Each row is a point on a landscape with many valleys, with its height.
From any point a ball rolls to the lowest of the 2 points nearest to it. It stops when none of these is lower. Distance is the straight distance between rows; heights are no part of it.
q719 height 724: [-10 -25  35 -22   0  -9 -28 -27  32  -2 -26   8  44  -7  13 -45 -16  37
  -3 -12  -5 -19 -17 -32]
q441 height 492: [  5  21 -43  27 -13   0  -2 -19  20 -29   6   5 -15   2  -5 -13  -7  31
  11 -23  20 -11   7   5]
q985 height 619: [ 26 -10 -36  11 -11  19   8   4  -4 -40  28  11  -6   1  28 -25 -19  55
 -18 -19  12 -11  11   4]
q813 height 230: [-25  -5  -4  20  -1   5  -8  -5  27 -12 -12  12  -7   9  37   9  -4   9
 -11  11 -17   0  11 -19]
q606 height 460: [ 23 -19  49 -11 -30 -17  18 -17  15  -6  19 -14  46   7 -36  -7  12  -7
  -9  30   0  17 -19  -7]
q944 height 700: [ -8  37 -50  18  -3 -10  -5  25  -7 -11  25 -21 -23   5 -13  15  15   1
  24  -3  23  11 -11  34]
q655 height 323: [-33  29  11   4   2 -23  -9 -17   9  14 -12 -41 -25  -6  20  19   2 -16
  29  28   4  11 -45  10]
q31 height 558: [ -7  19  11  -6 -41 -37 -24  13  16  -5  36  -5   0 -25   4  25  10 -28
  12   1 -15 -12 -12  -4]
q708 height 590: [  9 -44  35 -24 -13   2  20  -8 -18  -5  15   3  47   8 -21   6  -9 -20
 -34  27 -15  19  22 -20]
q180 height 405: [ 23  -9 -32  20  34  12   8  30 -12  22 -15  -5  -6  24 -53  -2 -16  -6
  38  16  -2   8  -4  12]
q533 height 427: [-22  10 -22  -1  40  15  -2 -34 -16 -10 -40  -2 -18  15  -5  -9   0   9
  -6  16  29  22  21  17]
q796 height 186: [ -7   3 -31  38 -10  -6  -6  16   7  -1  16  11 -11   7  29  13  -6  28
  16   3 -17 -17   5  -3]
q133 height 363: [ 17 -46  -2  35  -9  21 -12  39  12 -17   9  14 -10 -11  24   3 -31  -2
  19  57  -5  35   7 -15]
q967 height 482: [ 28 -20  41 -26   1  -1   7   2  -3  47 -14  13  25   2 -43  20   6 -29
   5 -20 -48   0  25 -15]
q224 height 687: [-18  26 -43  16   9   5   3   2  -2  -4 -14 -10 -46  10  -3  27  18 -16
  20  -1   9  26  -2  34]
q735 height 610: [ 36  -7 -34  -5 -10  12  31  17 -10 -27  41   2  -2  25   1 -23  10  54
 -27 -13  16  -5   5  12]
q933 height 383: [  5 -33   3  12  18  18   0  26  -7 -13  -7  15 -12   6  -3   2 -24 -20
  -5  35 -12  36  14  -9]
q949 height 573: [ -5  39 -15 -14   9 -13  -5  20  -6   3   6  11  -3   0 -58  25  35 -26
 -10 -16 -12 -12  49  21]
q43 height 713: [  0  22  -6  20 -10   6  12   7   1 -17  45 -38  -2   5  12   1   8  12
  20  50  35  23 -40  41]
q401 height 159: [-21  -5  10  -5  23  23  -7  -8  23  26 -37  -2  -4  11  57 -16 -13  19
  -3 -18  -6 -10 -38 -19]
q189 height 598: [ 30  -9 -30   6 -23  11  41  26   7  -3  37   0  -3  38 -25  -5  43  28
 -22 -10   2   8  -8  16]
q754 height 641: [-64  13   0  -6  21  -6 -23 -42  -5 -14 -31   2   5  -3  29  14  -4   7
 -33   2   5  -6  46   0]
q317 height 150: [ 20 -13 -14  39 -40 -17 -24  22  35 -25  18  20   9 -12 -32   8 -10  14
  40  13 -11   7  22 -13]
q410 height 549: [ -6  37  -2 -23  19  -2 -10   5  -9   2 -17   8 -23 -20 -43  17  21 -47
 -15 -27  12  11  36  20]
q339 height 625: [-14  36 -14 -13  10 -26 -23   7   6  13   2  -2  -6   4 -15  13  20  -4
  22 -21 -30 -45   3   1]
q275 height 350: [ 35 -29  25 -12 -17 -10  31 -19  21  18 -14  12  32  25 -10 -24  34  22
 -27 -25 -31   4   0 -13]
q468 height 220: [-43 -11   6   8  15  19 -21   3  -9  25 -28   3 -12 -13  71  14 -31   2
  -6 -20 -19  -5 -11 -20]
q859 height 99: [ 16  22 -14  46 -36  -6   4  26  31   9  45 -12  -7   0  10  12   5  35
  52  16   3 -20 -35  19]
q847 height 116: [ 14   3  11   2  13  14  -3 -10  31  27 -21  -7  -5  14  32 -27 -11  33
  24 -12 -13 -24 -56 -20]
q413 height 251: [ 34 -13  11 -11 -21  29  43  16 -42  24  42 -28  23  14  -2  -2   2   4
 -11  17  23  -1 -27  19]
q713 height 206: [-16  26 -11 -12  30 -19 -18 -14 -24  15   6 -33  -2   1  25  -5 -30  34
  28  11   4 -36 -18  -3]
q353 height 735: [-41 -20  30 -22   1   1 -23 -24  31   1 -14   4  35  -3  45 -10 -15  18
 -26  -2 -16 -14  -8 -31]
q444 height 465: [ 15  17  17 -13  -3 -27  -9  14  12  10   2   6   6  -5 -60  12  11 -24
  25 -13 -24  -3   3   0]
q427 height 626: [-63  20   3  -4  -2 -27 -19 -49  -5 -26   7 -17  15  -8  27  10 -11  12
 -28  24  20 -13  30  -6]
q335 height 239: [  7  11  17 -34   1  -7  41 -36  -5  15  -1 -19  28   9 -23 -29   9  10
  -8  -4  36 -16 -29  -4]
q786 height 494: [ 13  16 -22  -9  31  29  11  10 -11  31 -34  12 -34  -2 -25   3  16 -33
  -9 -43  12   8   3  17]
q26 height 592: [ 10  23  -7 -18 -16 -33 -11  10 -19 -10  48 -22  19 -10   0  -6  -4  24
  11  -7  -2 -49 -11  10]
q145 height 517: [  8 -13   4 -13 -14 -13   1  62 -21  28  35  -2 -13  -4  16  24  27 -35
  -1 -14 -35 -14 -18  -1]
q379 height 263: [-31   9   9  15  27   0  -1 -22  29   9 -36 -17 -17  26  11   9   0   9
  25  47 -14  14 -16   2]
q550 height 199: [ -3 -11   2  24   9 -11 -25 -16  -1  10  -6  -1  21  -5  27 -21 -53  49
  30  12  -7 -40  -6 -22]
q675 height 574: [  2   8 -20   3  19  -3  32  11   6   1  13  -8  -4  37 -28  -2  17   3
   4  26  15  11 -14  12]
q76 height 457: [ 30  -8 -27   9 -17 -16  -1  62   0  16  38   9  -9  11  16  11  19  18
  28   3 -40 -32 -12 -10]
q74 height 105: [  0   8  -5  50 -18  -6 -20  -5  25  10  -8   4 -18 -29  18   6 -34   1
  41 -14   5  -9 -11  -2]
q571 height 599: [ 11 -25  16   6 -44 -33  -6  25  32 -21  33  10  17   4  14  12  28  18
   5  26 -44 -12   2 -12]
q998 height 550: [-37   2 -12  37   8 -13  -1 -18  -4 -16 -17 -17 -18  23   3  39  -5  15
  39  52   7  29   5  31]
q36 height 449: [-13   8  16 -20   3  17  24   0  44   9 -17  12 -24   3  25   0  39 -14
 -23 -23   1  13 -39 -14]
q834 height 279: [ 30 -10  -4 -25 -16   1  30  -3 -24  -3  15   7  10  -2  17 -24  14  23
 -34 -53  16  -8  -1  14]
q519 height 431: [ 32 -49  22  -1 -15   6 -18  -4  -6 -28  -2  25  36 -14   3 -27 -15   8
 -17 -15 -12   2  10 -17]
q842 height 506: [ 31 -14  11 -15   0  20  11 -16  -3  11 -25  24  17  -8 -50  -8   4 -20
  -7 -38   0  13  31  -5]
q577 height 623: [ 24 -31  -5   6 -38  -6 -14  56  -9 -14  45   0  10 -17 -16  16   5  -8
   3  30  -6   7   6  -4]
q563 height 364: [-26  16 -18 -23  23   3  11   6 -37   8   7 -22 -28   1  59  -3  -3   3
 -17 -16  20  -6 -21  10]
q266 height 305: [  3  -5  -9   3  -1  -4 -28   6 -34 -15  22 -16  18 -22  15 -12 -41   9
  14  33  10 -24  -6   2]
q294 height 632: [ 22 -25 -11   9 -23   7  10  62 -23   8  48   4   2   0 -34  28  13 -25
  -5  11  -4  27   4  11]
q277 height 483: [ 26 -21  -9 -17  10  17  -2   6 -28  -5 -20  39  29  -9 -32  -9  -5  -9
 -23 -54  -1 -10  51   9]
q555 height 351: [ -7  -9 -10 -22  46  40  39   1 -20  25 -32   7 -23  21  26  -9  12 -11
 -35 -17  22  10 -16  -2]
q287 height 432: [ 22  31  -2  -8   3  13  -3   3  45   1 -25  36 -35  -8 -28  14  39 -21
  -7 -43 -12   7  23  12]
q201 height 184: [ 28  -3  10  12 -27   8  18 -22  44 -23  13  -3   7  16   9 -33  26  35
  -5  -1   4  -1 -40  -1]
q958 height 242: [ 13   9   1 -29 -24   9  12   3 -29 -11  42 -21  -4 -20  40 -17  14   8
 -32 -27  26 -18 -23  18]
q141 height 277: [  8   2   0 -14  18  15  41   5 -39  19  16 -42  -1  27   8  -1  -3  -5
 -11  36  30  10 -39  18]
q919 height 381: [ 10  -8  -4   3  37  13   9  40 -20  23  -9   8 -16  12 -48  23  -4 -35
  21  26 -21  25  15  12]
q784 height 612: [ 23 -24  24  -1 -45 -29 -18  25  18 -26  32  10  17 -21 -13   7  14 -11
  -2  14 -25  13  17 -12]
q59 height 606: [ -7  39 -18 -21  12 -42 -22   3 -28  -1  26 -21   9   5 -32  -3   1   0
  17   0  -5 -43  12   6]
q896 height 577: [-25  -8  12 -15  17  -3  -6   7 -31  -8 -12 -19 -28 -14  -5  27  -3 -59
  -6  25  13  54   8  22]
q965 height 650: [  1  13  30 -29  35  24  30  -1  -3  33 -37   9  -8  12 -43  26  17 -31
 -17  24   6  37  28   9]
q581 height 317: [ 34 -25   6 -13 -27 -10  19  -6   6   5   0  21   9   2   0 -13  33   5
 -27 -49 -17   1  -2   2]
q87 height 227: [ 28 -21  14 -11  -5  22  22  13 -39  21  10 -15  16  -1   4 -10 -18 -19
 -11  -3  14  -4 -28   3]
q376 height 479: [-13   6  17  14   5  22   5 -14  58   1 -25  19 -35  -3  34  15  21  -8
 -10 -16 -11  29 -13 -15]
q92 height 406: [-13 -12 -19   6  39  16 -12   9 -24 -12 -33   5 -24  12  -3  12  -8 -12
  -4  25  -7  21  25  11]
q9 height 478: [ 23  19 -22   1 -18  -8  14 -24  32 -32   1   5  -3   6 -33 -23  27  20
   1 -31  28   2  -4   6]
q907 height 668: [-17  22 -28  25  15 -13 -13  11  -3  21 -23 -12 -42   7   5  30   6   0
  50   0 -14  -2  -4  20]
q265 height 402: [-46   0  -1  -6  18  11 -10 -25 -34  21 -31 -33 -36  -5  68  13 -15   7
   0  -6  14   2 -27  10]
q363 height 176: [ 19   7 -16  20 -23  -6 -13   8  34 -31  13  24  -1  -9 -63   1  14   2
  12 -10  -3  23  30   4]
q768 height 281: [-14  -9   3   5  -4  -1 -21  16  13  26 -11  14 -10 -14  63  10  -7  10
  10 -29 -36 -31 -23 -25]
q853 height 362: [-47  14   9  -7  21   1  -7 -22 -11  24 -35 -31 -40  -8  35  25   8 -22
  13   4   1  17 -34  11]
q200 height 708: [ 10  19 -29  13   0   1   2  10 -13 -18  36 -31  -3   9 -12 -11  -9  23
  20  21  38   7 -22  30]
q242 height 448: [ 14 -23   2 -11 -26 -13 -27  -7  -5 -36   5  25  23 -28   6 -15  -3   3
 -15 -38 -19  -8  27  -6]
q186 height 559: [  5  -7  28  -6   5   3  24   7  -7  13   5 -15  10   4 -41   9  -6 -48
  -5  29  10  42   0   3]
q234 height 444: [-11  26 -23   8  19  16   9 -29  23 -34 -41  16 -19   9 -18 -11  14   5
 -14   0  35  29  31  10]
q582 height 144: [-10 -12  14  53   1  -5 -31 -32   9  16 -40  -3  -5 -26  16   1 -52  11
  42   4   7  -6  -7  -7]
q229 height 289: [ -3 -42  44 -18 -18 -11 -36  15  17  -1  -5  27   9 -35  39   1 -14  -8
  -5 -21 -43   2  -1 -39]
q822 height 156: [ 34 -11   8   7  -9  11   4   3  25   2   1   0  -6  12   6 -24   4  12
   4  -3  -4   1 -48 -12]
q618 height 282: [-19  17 -12 -23 -22 -10  -2   7 -26 -18  39  -5 -11 -17  43   9  20 -13
 -37 -32   2 -21  -5  12]
q194 height 645: [ -5 -12 -33  20 -15  -7 -18  18   2 -40  21  26  11   4  -4   4  -6  15
  -6  11 -19  -8  47  -4]
q905 height 141: [  4  33 -29  16  -9  -5  13  21   7  10  40 -13 -21  17  26  13   3  35
  25   5  -9 -28 -26  13]
q574 height 519: [ -7   6 -11  54 -30   6  -1 -14 -17  -3  21 -20 -27 -29  39  11 -22  11
  17   8  39   5  -8  35]
q322 height 55: [ 14  23  -5  44 -33  -8  -8  -8  25  15  19 -16 -12 -16  27   3 -23  35
  41 -13   0 -36 -34   4]
q975 height 461: [  1   3 -17   8  -8  19  22 -21  39 -40 -10  22  -6  14  -7 -18  26  16
 -31 -12  21  18   9 -10]
q362 height 422: [ 33  -4 -29  22   0   4   3  40  14  12  16   6  -2  17 -57  -4  13  10
  40  -4 -18   7 -13   7]
q943 height 615: [-38   2  13  -5   3 -27 -25 -22  -5 -28   9 -10  36  -3   7  -1 -18   3
 -23  51  -1  -9  27 -17]
q331 height 424: [ 39 -12 -20  17   3  21  14  31  -8   6  28  -9  -1  23  -3 -23 -18  38
  19  18  -1 -13 -25   7]
q950 height 489: [-26  22  23 -32  13 -25  -3 -25  17 -12 -20  -1  28   9 -41 -14  21   0
 -16  17   5 -18  22 -12]
q492 height 676: [-10  32   2 -13  16  13 -23 -24  35  -4 -48  43  -2 -15   3  -7  22  13
 -15 -49   0 -14  28 -10]
q158 height 671: [ 10  -3 -32  -9  42  14  -1  17 -41   9 -13  15  -7  11  -5 -17 -22  -4
  -1 -34   1 -25  15   4]
q495 height 578: [  2  14   9 -19 -38 -39 -14 -11  -2 -25  39  -6  20 -11  10  -4  25   5
  -8 -10 -13 -28  -7   0]
q781 height 269: [-36 -16  33  10  -3   3 -14  -4  47  -7  -6  18  -5 -10  44  22  -3   0
 -23  21 -28  23   7 -31]
q465 height 170: [-17   7  -3   7  35   4 -13 -22 -14  17 -19 -22   1   2  52 -21 -48  54
  18  -2  12 -25 -13 -10]
q758 height 275: [-36   7   5  15  20  -2 -17 -53  13   1 -48 -20  -4   5  10  -4 -18  14
  22  31  19  14 -12  -3]
q521 height 241: [-18  36   8   6   3 -13  -6 -34 -17   2  15 -47  -9 -11  39  -9 -27  31
  18  28  32 -16 -27  16]
q305 height 464: [ 17  29   7  -8  26  25   3  -1  30  19 -42  20 -37 -10 -31  -2  20 -34
   7 -26   0  23  -1   7]
q244 height 604: [-32  -6  -9 -14  11   7  -6  10 -40 -12  -8 -13 -29 -17  40  21   0 -50
 -34   4   4  36   6   7]
q647 height 388: [-34  24  21 -36  18 -12  -5  -1   2  -1  -5   9   2  -1   3  18  32 -29
 -43 -11 -13  -8  31  -5]
q921 height 325: [ -7 -23 -14  18   2   5 -29  11 -25 -17   0   8   1 -17  35  -3 -36  -3
   3  24  -9  -6  17 -17]
q58 height 581: [-22   4  -5   7 -34 -25   3  23  23 -25  38  20   3   7  25  31  25  -1
 -19  16 -35 -10  21 -12]
q814 height 221: [ 16  15   4 -28  10 -13  19 -19 -23   3  19 -31  27  19 -41 -22 -14  12
   2  19  31 -23 -13   9]
q697 height 447: [ 42 -19  15   2 -48  -9  16   2  -5  -3  41 -17  44   1 -44 -14  18  11
   0  10   8  10  -9  17]
q107 height 178: [ 20 -12 -11  32 -45  -3 -17   2  27 -30  14  20  -2 -26  12   2  -7   9
  13 -16  -9   5  -2 -11]
q221 height 552: [ -7  -1   1 -13 -23 -18  12  45   7   0  35  11 -14   5   9  31  48 -25
 -28 -13 -43  -7   4   0]
q312 height 243: [  2 -33  41  -2  -9  11 -15   0  45  -9 -15  22   4 -12  27  -5   2  -2
 -13  -9 -36  13 -15 -33]
q41 height 688: [-15  10 -36 -15  36  18   1 -12 -30 -15 -27  20 -12  -1  23 -22 -17   8
 -21 -40  30 -10  27   5]
q65 height 403: [ 39 -41  -2  19  -6  26 -11  17 -11 -10  -2   8  13  -7 -34 -25 -42 -10
  16  21   6  23  -5  -8]
q503 height 473: [ -3  -2  32 -17  -2 -19   6 -23  16 -20   7  -3  31   8 -34 -18   4 -10
 -14  21  12   7   4 -14]
q607 height 309: [  0  -7 -13 -16  46  23  32   7 -42  40 -18 -21 -11  32   1  -4  -3  -9
  -7  11   9   7 -26  10]
q257 height 575: [  3 -14  32 -24 -12 -12  20   7 -24  11  30 -19  42  10 -39  27  -4 -35
 -11  41  -7  12   8  -4]
q14 height 629: [-21   9 -15  -2  -6  12  -2   1 -11 -24  -3  10 -32 -17  29  12   8 -37
 -34 -27  14  22  20   6]
q663 height 435: [ 36   1 -14  18 -39  -6   3  29   9   1  46 -10  13   3 -55  -3  22  17
  25  -1   4   7 -21  21]
q569 height 173: [  1 -20  -5  48 -42 -25 -13   5  26 -24  23  20  22 -10   5  12 -23  27
  28  46  -7 -10  31 -21]
q456 height 712: [ -3 -14  34 -34  -8 -15 -18 -26  30  -5 -31  18  35  -6  19 -38  18  31
 -17 -50 -14 -16  -6 -22]
q366 height 536: [-29  27   2  31 -33 -33 -17 -14  24  -9  15  -2 -12 -31  12  34  -6 -24
  14  -1   5   3  16   3]
q179 height 493: [ -6  17  17 -10  42  15 -23  -6  18  11 -42  20 -19 -10 -23   8   8 -20
  -5   9  -9  15  24   5]
q639 height 547: [-32  14  34 -14  27  -6 -24 -18   0   7 -34 -12 -38 -20 -11  22   0 -48
  20  21  -2  49   8  10]
q337 height 525: [ 17 -15   5  -4  24  20  12 -26   6   0 -40  18  14   9 -42 -37 -11  -5
  -3  -5  20  10  11  -6]
q67 height 621: [  5   5  29 -32  31  29   9  11  -9  47 -26  22 -12  -3 -27  29   6 -43
 -24  -9 -17  20  39  -1]
q480 height 414: [  9   0   7 -18  -3  23  48  -7  16   7 -16  15 -10  10  -2  -8  40 -18
 -27 -28  22  15 -10  -9]
q584 height 584: [  7   1  29 -30  33  38  25  -3  -5  52 -47  24  10   6 -13   8  15 -24
 -22 -34  -5  -1  15 -16]
q368 height 537: [ 32  -6  -3  -8  17  27  35 -16 -14  30 -30   6  22  22 -37 -27 -14   8
  10 -16  24  -3 -13  -6]
q745 height 694: [ -7   5   7 -28  11   5   5 -24  18  -2 -36  30   7 -10  10 -38  22  13
 -21 -58  14 -19   2 -14]
q516 height 586: [ 18  -9 -23  11   0  20  41  28   3   1  22   3   7  51 -49   9  22   9
 -10  13  13  29   3  12]
q951 height 635: [ -3 -10 -25   3  13   4   0   0 -20 -39  12  14  24  27 -25 -17 -10  17
 -26  25   4  -8  49  -4]
q722 height 360: [-38  11  -4 -29  33 -14  11  -9 -26   0  -7 -14  -4  16  10   3  24 -16
 -35  13   8 -13  15   6]
q252 height 390: [  0   7  10 -15  -4  -5 -12   1  33  -4 -12  24 -17 -16   2   3  30 -17
 -11 -53 -27  -3  -2  -5]
q605 height 338: [-16   6  10  -9   1   3 -23  -1  14  13 -14  15 -20 -26  43   2   2 -21
  -4 -52 -20  -9 -20 -13]
q669 height 211: [ 18  -8  18 -19 -12  -2  22 -36  22 -17  -9   3  19   9  -6 -42  14  25
 -16  -8  27  -6 -23 -12]
q651 height 562: [-14  24 -30  28  18 -11   8 -12   9 -21  -5 -14  -9  29 -28   8   8  12
  35  41  17  21  -3  24]
q140 height 553: [ 15  12   6 -26  36  30  42 -17   0  54 -52   1  16  24 -34  -8   3 -10
  10 -15   9  -5  -6 -10]
q282 height 535: [-29  -1 -22  63 -16 -17   0 -11 -15  -9   1 -10 -25   3  21  35 -17  18
  18  23  16  15  11  28]
q870 height 415: [ 42 -60   7  18 -30  22  -9  26   4 -26  22  22  12 -18  -3 -20 -22   2
  -8  14  -7  29   9 -17]
q753 height 658: [-40   9  13 -16  28  15 -18 -29  27 -13 -47  25   9  -8  19 -13   5   8
 -34  -9   8  -4  40 -10]
q256 height 413: [ 50 -23 -11  14   4  21  -7  15 -12   3   7  -8   8  -6 -20 -36 -37  15
  30   2   7 -13 -27   1]
q876 height 201: [-22 -23  11  63 -15 -29  -4  -7  18  -1  10  15  14   6  35  14 -29  34
  -1  45  -9 -25  27 -18]
q872 height 200: [ 22 -12  10 -17   9  13  19 -12 -54  13  11 -21  42   9 -22 -21 -38  -7
  -5  28  29 -13 -10   1]
q952 height 439: [ 39 -14 -28  22 -20   6  -2  55  -4   9  50  -7  -1   7  20  -6   5  49
  33  23 -13 -30 -17   5]
q884 height 226: [-31   1  -1  12  39 -11 -25 -17 -15  21 -45 -24 -24  20   5  27 -14  19
  47  44 -17  -1  -6   9]
q494 height 504: [-18  26  -7 -19  20  -9  -4 -34  -1 -20 -24   8  14  -1 -28 -22  12   3
 -17 -11  28 -16  25  -2]
q94 height 268: [-26  27  14   1 -22 -16  -9 -14 -25 -18  38 -45   4 -24  36   4 -13 -10
   9  32  27 -13 -21  24]
q552 height 522: [  3  10  10 -15   1   3   6 -13   9 -22 -16  22   6 -11 -33 -11  16 -19
 -30 -21  16   9  39  -3]
q502 height 333: [-17   9   4 -34 -19 -22  -3   3 -19 -16  16   9   3 -13   0   6  29 -32
 -39 -35  -3 -11  19   1]
q686 height 505: [ -5  19 -22  22 -24   2  -6 -20   0 -25  24 -13  -9 -14  35  -4 -21  20
  -2  -6  29  -9  -4  10]
q415 height 518: [-13  10  10   4  13  -3 -16  -8  15   1 -22   0 -19  -9  -6   8  -8 -29
  26   7  -8  26  -5   2]
q307 height 644: [ 37 -26 -31  13 -18  20  10  41 -39  16  28   0   0   3 -38   3  -4  -6
   3 -30   3   8  -4  11]
q857 height 646: [ -6  35 -23  -1  34  -9 -21  12  -5  37 -17  -7 -24   3 -13   1   1  -6
  45 -15 -25 -29 -14   5]
q705 height 508: [-29  17  15  26 -24  -6  -2 -17  49  -1   2   6 -34 -16  27  33  12 -16
   3 -14 -10  21  -4  -9]
q799 height 346: [ -5   7   3 -12  40  11  12  16 -28  33 -19 -17 -11  19 -21  14   4 -38
   6  14  -8   7  -9  14]
q313 height 283: [-45   1  32  19  -7 -19 -12 -21  14  -4  -7 -26 -24 -15  37  38  -9 -19
  11  42  -2  35 -16   3]
q573 height 466: [ 15  -6 -24   0  -2  -8 -20  -5 -23 -24   2  28  21 -11 -34 -19  -8   5
 -12 -39  -2 -27  43   5]
q448 height 182: [-32 -20   4  35  12 -14 -34 -15 -22  21 -39 -16 -15 -15  24  21 -43  11
  47  29  -9  -8   9  -5]
q428 height 428: [ 22  17   1  15  -2 -13 -19 -13  18   3   8 -26  10  -3 -17 -22 -27  16
  48  20   5 -24 -35  -3]
q446 height 319: [-28  20 -14 -27  21 -15  16  -1 -38  -1  24 -33 -17  15  23   8  16 -18
 -26  15  26   5 -13  21]
q126 height 747: [-20 -13  34 -18 -15  11 -11 -14  17 -19   0   2  15 -22  64 -15  -4  12
 -38 -10  -2  -1 -26 -19]
q981 height 223: [ 10 -13  -4  19 -20 -20 -19  -2  -9 -20  28   1  30  -8  35 -14 -36  59
  13  15  -6 -54  22 -16]
q423 height 603: [ -8 -33  33 -16   8 -15 -13   4 -15 -13   9   3  44  -1  -4  -6 -19 -11
 -24  41 -20  -7  12 -24]
q843 height 382: [ -5  -2 -22 -24  17  29  44 -16 -17  -2 -23  19 -10   4  13 -22  11  -5
 -41 -27  47  13  -8   1]
q983 height 443: [ 17  12   8  -6  18 -15 -17  -3  -3   4  -9  -8  16  -1 -47 -18 -16  -9
  36  -4  -4 -19 -16  -6]
q392 height 207: [ 14 -18  22  22 -39   9 -11 -17  47 -20   1  18  -1 -18  34 -12  -3  15
  -4 -14 -20   5 -13 -21]
q536 height 540: [ 26   1  10  -7  -7  16  34  14  -6  38  13 -12   9  19 -58  32   3 -41
  22   5   3  45  -8   4]
q177 height 516: [ 24   0  30 -31 -14   2  24  -7 -16  49   0 -15  29   4 -47  26  -2 -42
  16  -6 -19  13   0  -7]
q775 height 523: [ 10  36 -11 -23  11  16  31   1  -5  31 -21   6  -7   2 -56  12  30 -37
  -6 -30  23   8  25  17]
q575 height 347: [ 19 -34 -28  36 -16  27 -19  33 -16 -14   2  13 -17 -25  31  -4 -39  -4
  11  17   0  20   9  -9]
q486 height 290: [ -8  13  -1 -16  -6 -13  -8  12 -43 -15  48 -32  18 -12   6  -4 -12  -8
  -5  39  20 -15  -5  17]
q740 height 389: [  3  -9  42 -28 -18 -24  13 -10  39   4  -2   4  18   8 -14  -8  40 -10
 -23 -12 -29   5  -9 -17]
q18 height 248: [-55  -4  36  29   2 -12 -17 -48  23   2 -33 -19  -9  -7  20  27 -20   6
   5  36   2  20   8  -1]
q357 height 627: [  4  -9 -33  14   7   2  -3 -17 -14 -48   6  15  15  10  14 -25 -31  38
 -17  -1  18 -16  27  -9]
q682 height 657: [ 30 -10 -35  -5  23  30  22  32 -56  29   7   0  -7  16 -16  -9 -21  -8
   1 -26   4  -6  -1   8]
q168 height 486: [ 19 -15 -26 -15  -5  -9   7  60 -45  23  31   2  -3   0   2   9  13 -10
   7 -18 -33 -33   3  -3]
q316 height 438: [  8 -10  48 -39  -3 -10  12  -3  12  44 -14  12  17  -2 -16  12  36 -27
 -17 -35 -41   0   7 -20]

For each start below, name the point where the ball stops.
q189: q465
q158: q65
q606: q872
q224: q872
q492: q958
q67: q65
q536: q958
q705: q872
q949: q847

Call two points neighbours if one is among the 2 nearest of the other. Go from one point of each pair to the other, from neighbour to neighbour, staying as low as possible. Name the highest point that can't be avoided.
q18 / q465: q9
q446 / q322: q265
q18 / q322: q758
q446 / q958: q647
q872 / q847: q335

For each start below, name every point that the ball comes to, in order.
q735: q189 > q516 > q675 > q651 > q998 > q282 > q574 > q686 > q441 > q9 > q975 > q234 > q533 > q92 > q933 > q133 > q575 > q921 > q266 > q486 > q94 > q521 > q713 > q465
q244: q896 > q639 > q415 > q179 > q305 > q287 > q252 > q605 > q768 > q468 > q401 > q847
q719: q456 > q745 > q492 > q753 > q754 > q427 > q943 > q423 > q708 > q257 > q186 > q536 > q177 > q967 > q316 > q740 > q275 > q581 > q834 > q958
q200: q944 > q224 > q907 > q857 > q339 > q59 > q26 > q495 > q31 > q366 > q705 > q376 > q36 > q480 > q843 > q555 > q607 > q141 > q413 > q87 > q872
q552: q494 > q950 > q503 > q606 > q697 > q663 > q362 > q180 > q919 > q799 > q607 > q141 > q413 > q87 > q872
